Points on a hilly landscape, in no order, each with its height.
From any point a climber steps to the highest of the 5 points nearest to it. It stops when none of these is higher. Distance is the straight distance between rows; heights are no part of it.
ketu h=44.7: -1  -4  6  23  35  8  -42  50  -1  23  32  -2  18  11  -3  -1  -19  22  -9  11  10  -17  31  -28
nif h=20.7: 13  12  -5  -9  -20  -11  13  -33  -12  16  -29  -11  -11  23  -7  18  11  6  16  0  -10  -13  -3  21
gurin h=42.7: -11  -16  -27  23  28  -9  -20  -3  -19  10  15  -16  -17  4  15  -30  -3  23  -12  -13  18  -26  -2  -29
Nepug h=46.7: 7  -22  9  13  30  4  -8  27  -3  -20  22  16  20  -2  0  -30  -23  10  -34  -1  11  -7  -8  -30
Dep h=41.4: -7  23  3  9  -8  15  -13  24  27  -3  0  -4  -5  -18  -6  22  10  -10  22  19  0  15  24  23
sinit h=28.9: 9  6  -21  -9  -15  -19  17  -45  -27  9  -30  -15  -22  14  2  2  10  5  7  -9  -11  -15  -12  9
mokag h=40.4: 10  -13  9  -22  -13  12  31  -11  13  -6  -6  9  16  -9  6  -6  -17  -10  -8  -12  -12  4  -24  8
gipe h=39.1: -6  18  -11  6  2  1  -7  -9  4  -8  -3  -14  -17  -9  3  -7  1  0  9  -5  4  5  -5  5
bav h=75.6: 0  5  1  -25  -27  5  39  -42  4  -9  -18  -3  -5  -6  11  2  -9  -15  -1  -14  -9  -1  -23  19
kag h=51.7: 12  -10  5  8  16  1  -16  28  4  11  10  -5  13  13  1  2  -4  11  -6  7  -2  -4  13  -11
Nek h=32.1: 9  14  14  -15  -21  8  4  8  21  9  -2  5  7  -4  2  31  12  -4  21  14  -8  11  9  20
parit h=72.3: 14  -15  2  -21  4  9  29  0  4  -23  -1  18  14  -5  1  -18  -20  -9  -25  -23  10  1  -24  -2
Suri h=23.4: -11  11  -27  0  -10  -17  20  -57  -32  -12  -23  -6  -35  0  8  -20  19  -1  13  -21  -9  2  -18  24
vod h=36.3: 34  -17  14  -1  16  -7  -3  36  -8  35  6  5  36  48  -12  7  -8  21  -17  7  -7  -23  11  -32
mubut h=15.9: -28  26  -2  -7  -27  7  27  -57  -4  -28  -4  -2  -26  -34  12  0  23  -30  28  -6  -6  19  -18  26
gir h=43.3: 13  -17  11  3  11  1  -12  43  -2  13  9  -1  23  21  1  7  -10  22  -17  11  -4  -8  19  -20
Nuz h=22.8: 2  8  -12  -2  -13  -24  3  -54  -38  9  -35  -20  -32  13  -8  1  28  -1  21  -13  -13  -8  -5  24
pid h=24.5: -2  3  -27  -20  -14  -11  54  -61  -21  1  -22  -9  -7  9  2  -20  -11  -12  -15  -26  -2  4  -43  17
rubab h=41.3: 4  -22  32  -2  14  7  -16  56  38  -16  20  31  30  -11  -27  13  0  -11  -22  18  3  18  22  -6
vipet h=47.8: -4  23  -3  10  2  4  -20  24  6  11  -1  -2  -10  -3  -7  21  14  8  22  13  2  3  22  9
dogal h=58.5: -19  2  -20  26  13  6  -26  12  12  -23  15  -6  -23  -26  5  -19  -7  2  2  -2  23  5  -4  -1
zodim h=73.5: 23  -1  -6  -11  -8  -8  10  5  -9  17  -18  -8  7  26  1  10  -2  14  -7  -6  -2  -14  -4  -9
non h=63.0: 3  24  -4  9  -5  -9  -9  1  -18  19  -10  -12  -12  17  5  25  20  6  23  10  -1  -11  24  17
nazur h=25.4: 2  15  8  -23  -35  2  34  -30  6  1  -15  -4  -1  2  1  14  3  -9  10  -8  -20  11  -6  23
lubim h=43.2: -29  -10  -12  44  38  2  -49  21  -4  24  32  -1  -10  -6  5  -19  -10  24  -5  8  24  -9  22  -31
rem h=39.5: -20  21  -11  9  -17  2  -7  -27  4  -22  -6  -11  -29  -28  11  5  19  -17  23  0  6  11  -5  21
dosom h=14.8: 9  -7  20  -36  -32  6  49  -19  23  2  -7  10  23  0  3  21  -8  -15  1  -9  -25  22  -25  12
moned h=14.9: 12  -2  8  -30  -29  0  28  -10  12  18  -12  0  17  12  -1  16  -4  6  6  1  -18  5  -12  16
bepin h=20.2: -18  28  3  -4  -37  -1  16  -42  -5  -12  -17  -3  -16  -20  19  18  25  -25  31  1  -15  13  -6  34
vupa h=46.6: 9  10  -7  13  13  0  -27  20  -5  22  4  -10  -7  11  -5  17  7  11  15  11  11  -18  32  -9
Solu h=40.7: 7  -7  -13  15  19  1  -7  9  -18  13  5  -15  7  26  11  -22  -3  20  -17  -5  8  -22  -3  -30
dobu h=52.8: -15  -17  3  21  23  17  -29  40  38  -25  25  16  -1  -35  -14  -11  -23  -5  -15  1  17  19  4  -10
raba h=18.9: -11  15  -26  9  -6  -18  -9  -63  -38  -20  -21  -14  -45  -2  6  -14  28  -8  27  -12  -2  3  -12  18
sek h=36.6: 2  -31  41  -24  4  0  -8  59  36  -6  16  41  47  -4  -33  25  17  -17  -17  19  -13  14  26  -10
bevep h=69.7: -3  24  1  -12  -42  -16  32  -53  -15  4  -28  -13  -19  9  2  17  21  -9  21  -6  -23  3  -10  32
fis h=35.5: 21  -16  20  -18  -6  2  4  38  19  5  -5  16  32  8  -6  18  -5  3  -11  12  -9  10  10  -1
zaraz h=32.3: 20  -25  23  -2  17  4  -4  48  7  -2  14  19  41  3  -12  -1  -6  10  -32  8  -5  0  2  -24
bev h=58.7: -14  -1  1  25  15  10  -38  40  21  -3  20  10  0  -27  -10  10  -15  -1  -5  20  12  12  19  -11
fup h=2.7: -11  27  17  -15  -55  6  36  -40  4  6  -9  6  -5  -3  15  42  17  -24  37  2  -24  15  3  29
fuv h=46.2: -5  -26  26  -4  19  11  -1  27  33  -39  17  28  24  -32  -16  -4  -20  -17  -27  -3  12  14  -14  -17
zasu h=35.9: 4  5  16  -20  -14  15  14  13  20  -16  1  11  8  -20  -1  16  -4  -22  3  3  -7  19  -1  14
lirag h=55.6: -3  -14  10  10  24  15  -24  21  18  -23  15  6  10  -17  8  -14  -18  -4  -11  6  11  7  -4  -9
sinu h=65.2: 12  -31  18  17  40  -13  -1  32  -16  6  25  11  34  19  5  -33  -22  30  -35  11  9  -12  9  -48
zate h=37.4: 8  -35  27  -7  21  3  0  40  17  -21  17  34  33  -10  -13  -11  -11  -2  -42  4  7  1  0  -31
vodi h=39.9: 1  5  -24  4  3  -6  -2  -20  -14  -2  -6  -14  -17  6  7  -22  3  6  -3  -11  6  -17  -17  -5
kevad h=37.1: -17  8  -24  18  13  -15  -30  -16  -33  9  -3  -18  -35  18  7  -8  24  5  21  -5  8  -14  4  0
tuv h=46.5: -2  -2  26  -8  2  17  -13  51  40  -4  11  18  21  -14  -21  23  -4  -14  -2  19  2  19  25  5
manad h=33.9: -9  9  -5  -14  -11  14  22  -29  8  -32  -3  -2  -14  -28  6  -15  0  -25  5  -13  -4  12  -27  15
fazor h=40.2: -13  3  -13  22  27  -5  -38  23  -7  21  18  -13  -18  3  4  -4  -7  9  9  11  16  -9  29  -18
sus h=67.4: -12  -11  -14  27  24  9  -43  26  13  0  17  5  -3  -17  2  -17  -14  8  -6  6  18  7  9  -21
Raz h=34.0: -4  -1  -36  5  11  -7  -1  -45  -38  -3  -9  -13  -30  9  5  -31  14  10  -6  -19  7  -15  -18  -2
Lus h=53.7: -1  -22  8  24  29  3  -39  40  6  3  24  8  21  7  4  -12  -20  18  -12  14  8  0  19  -33
dodu h=48.7: 10  -21  5  12  17  -4  -13  28  -6  5  12  -5  18  21  8  -18  -15  26  -16  2  8  -17  9  -29
Deben h=29.4: -4  6  -10  -13  -12  -1  20  -43  -15  -8  -13  -12  -18  1  11  -6  8  -2  5  -17  -3  -4  -23  19
rikef h=29.0: 6  4  -24  0  -13  -16  19  -50  -36  7  -26  -12  -22  18  0  -21  11  10  3  -23  3  -9  -21  11
ruta h=27.2: -2  12  12  -11  -27  8  6  -12  24  -22  -6  -4  -5  -25  5  19  4  -26  17  9  -3  12  1  23
Tofet h=27.7: 0  28  1  0  -32  -15  7  -36  -19  14  -27  -8  -22  14  1  24  26  -1  34  3  -14  -1  10  29
sof h=37.6: 6  21  4  -8  -17  -2  9  -5  2  4  -15  -9  -1  16  4  16  9  -3  11  3  -17  -6  5  20
Sizuk h=40.3: -3  19  -8  7  -12  -10  -5  -22  -15  -7  -17  -7  -32  5  0  7  19  -7  21  2  -5  -4  3  19
pov h=38.5: -15  9  -4  33  41  6  -49  41  -8  50  28  -2  0  18  5  -1  -9  11  3  22  25  -13  48  -33
bemug h=45.3: -3  -30  23  1  21  13  -15  37  21  -26  18  21  31  -16  -17  -7  -13  -2  -24  10  10  10  -1  -16
vipe h=33.5: 7  -7  -31  -9  5  -9  40  -40  -24  6  -19  -10  -4  15  3  -22  -13  11  -26  -30  4  -12  -35  -9
foraf h=45.1: 6  -13  -13  -2  13  2  14  -9  -6  -10  1  -7  9  11  8  -28  -13  12  -24  -12  8  -14  -20  -19
rovo h=49.7: -22  13  -7  9  0  19  -1  -5  18  -35  3  -3  -18  -48  3  -4  -1  -20  15  -3  6  17  -4  12
Biv h=49.1: -10  -17  -3  36  40  0  -28  23  -18  8  34  -6  5  3  17  -37  -17  17  -23  5  23  -5  7  -50
voz h=60.6: 2  -2  8  -32  -26  8  58  -53  4  -10  -1  10  2  -10  6  4  -18  -29  0  -17  -16  18  -37  26
zumu h=39.0: -18  13  -32  15  5  -6  -10  -29  -20  -9  -5  -17  -38  -11  5  -22  15  -3  15  -9  10  -8  -12  3
beva h=28.5: -12  31  7  5  -24  4  11  -28  4  -9  -12  -8  -20  -21  13  21  22  -20  37  6  -6  7  6  33
ripez h=29.1: 8  19  -1  -23  -37  -30  33  -57  -27  28  -29  -10  -13  22  -12  21  14  10  16  -11  -18  -5  -15  28
kal h=44.0: 3  5  -11  9  11  -14  -13  -9  -28  23  -3  -17  -19  26  0  -6  14  11  9  -1  9  -25  7  -8
kaba h=67.1: 0  3  0  14  17  7  -33  42  17  13  16  -2  10  -10  -7  1  -10  4  -1  12  11  9  24  -11
samev h=48.1: -9  0  -15  -1  5  -5  2  -7  -5  -20  3  -10  -17  -14  9  -27  0  3  -2  -11  13  -5  -19  -4
Sobis h=47.2: 4  -11  9  -6  7  14  6  10  17  -25  0  14  11  -14  -2  -1  -11  -11  -11  0  3  11  -10  -2
vutuf h=32.9: 11  -28  31  -16  13  2  -14  67  20  6  15  31  49  11  -22  16  0  2  -25  18  -7  2  25  -20
tegab h=38.7: 10  -14  16  -1  9  3  -14  44  16  -6  10  16  25  -4  -15  -1  -10  1  -14  15  -2  3  3  -9
ber h=49.6: 26  -2  10  -13  -2  -6  10  26  7  20  1  -3  20  22  0  12  -5  15  -4  7  -7  -9  8  -4
vete h=55.9: 3  13  5  16  20  17  -39  64  24  21  16  9  13  -1  -16  24  -5  1  2  22  10  13  42  5
dife h=43.1: 17  -7  -19  -15  -14  -16  33  -31  -27  33  -26  -11  1  28  -12  2  2  14  -10  -15  -18  -21  -17  2
bere h=2.8: -3  4  15  -35  -55  0  47  -43  10  9  -4  3  6  0  13  19  -2  -19  19  -12  -31  17  -20  20

Where does a climber stop that starts at each point below?
sek: sus
Nuz: sus
vutuf: sus
ruta: sus

Call two points neighbours if one is among the 5 nearest of the other. Go from one point of each pair to the other, from neighbour to neighbour, staying as high as possible. Name the lowest point that can't be avoided.
non / sus: vipet
bav / sus: mokag
zodim / parit: samev
bevep / sinu: sinit
sinu / sus: Lus
